Points on a hilly landscape, in no order, each with its height.
From any point a ball rolls to the lowest of the 4 points nearest to it. It stops when none of these is lower. Distance is the straight distance between rows; heights are no part of it.
foviz h=82.6: [115  67 144 141 117  73 116  75 154 181]
raru h=44.4: [148 216 131 141 110 164 134 173  88  86]
rovu h=41.3: [129  78 109 121 117 164 192 119  31 105]
zopop h=22.8: [100 109 110 129 132 145 165  92  45 116]
gere h=53.3: [107 144 114 128 122 110 110 111 149 139]
nuro h=32.2: [133 166 138 140 130 140 143 159 150 110]
fasar h=33.3: [ 93 137 100 113 139 125 124  76  70 138]
beki h=33.6: [154 159 195 155 171 155 124 188 148 122]
Kapam h=42.0: [103 171  95 119 140 142 118 107  84 121]
Bib h=44.5: [140  61 113 151  92 106 148 113 112 122]
Lelid h=58.6: [138 221 139 122 110 134 110 139 119 126]
dis h=72.9: [106 129 102  96 117  94  84  66 131 157]
Vogop h=51.1: [103 109 131 132 129  95 121 107 159 150]
roved h=67.4: [151 168 188 111 168 117  85 114 170 178]
fefo h=12.4: [124 141  95 130 133 165 150 156  89  74]
zato h=29.2: [140 131 114 127 121 164 160 185 135  80]
tofi h=16.7: [140  62 111 124 100 137 167 168 121 104]
Kof h=30.0: [144 120 165 145 164 161 146 189 158 113]
nukis h=54.4: [119  89 114 146  97  88 121  83 122 148]
Duzil h=14.4: [182  40  91 136  75 141 174 164  86 133]
nizaf h=32.0: [130 117  95 127 117 160 155 171 112  79]
lutol h=73.9: [108  83 159 130 151  84 106  94 168 178]
Vuv h=27.3: [140  81 139 120 134 158 165 199 150 106]
fer h=36.3: [141 180 178 145 141 141 127 162 152 134]
zil h=36.0: [132 194 107 135 128 157 126 147  95  93]
geno h=31.1: [157 165 181 144 140 166 155 200 147 101]
nusaf h=36.4: [113 132 132 137 132 124 135 140 162 125]
mopo h=20.7: [127 166 146 113 145 113 103 109 173 163]
Seme h=42.9: [123  86  94 130 113 147 155 146  79  90]
Feku h=39.2: [152  57 101 144  92 126 153 122  89 109]
Pige h=18.1: [115  89 130 142 118 112 141 133 150 123]
fotu h=72.8: [134 174 109  76 129 111  81  62 147 148]
pav h=31.2: [139  89 102 121 109 153 165 187 124  87]
Misas h=54.9: [120 118 165 139 177 117 102 124 169 162]
rerug h=29.8: [117  97 111 139 107 121 145 141 131 104]
Kufuf h=41.1: [127 128 175 150 178 133 114 154 161 142]
suvi h=25.6: [143 137 143 137 138 157 159 189 156 101]
suzam h=52.9: [119  94 100 133 106  89 107  47  85 164]
zuzur h=43.0: [137 187 160 129 134 127 115 138 162 149]
Nasin h=11.6: [120 129 163 113 169 104  93 102 179 178]
kosi h=16.1: [132 107 125 136 125 142 157 169 149 101]
fabo h=66.2: [126  64 145 152 112  86 136 102 148 154]
mobo h=25.9: [124  92 150 142 146 137 149 164 155 117]
Geb h=40.2: [ 99 118  94 126 120 109 112  81  89 136]
mabi h=67.7: [110 143 116 105 126 100  98  88 157 158]
tulu h=51.6: [108 156  97  87 133 120  88  62 102 147]
dadan h=29.7: [115 138  98 133 120 143 140 143 107  89]
potu h=52.4: [146 208 136  97 118 125  94 106 141 144]
tebad h=32.3: [137  73  98 142 106 136 158 105  54 110]
vos h=25.5: [160 203 165  76 124 117  84  89 165 153]
faf h=47.5: [109  97 105 138 106 101 126 100 110 132]
Kam h=71.8: [150 153 190 135 183 124  70 135 156 173]
femul h=40.3: [112 167 104 134 126 137 121 131 127 115]
rerod h=67.8: [119 170 102  99 128 114  90  88 140 145]

Two balls start at each pair of points below. Name the first point that both come to, or write never.
rerod, suzam => fasar
Feku, Bib => kosi
fotu, zuzur => never
faf, nuro => kosi
Geb, dis => fasar
beki, Lelid => never

Call two points neighbours if one is among the 4 nearest of the other. Go from one point of each pair to the other, from neighbour to neighbour, staying as low as possible. Name the highest point that can't be avoided.
Nasin, Duzil => zuzur
fefo, kosi => zato
Duzil, Pige => mobo
Duzil, kosi => tofi
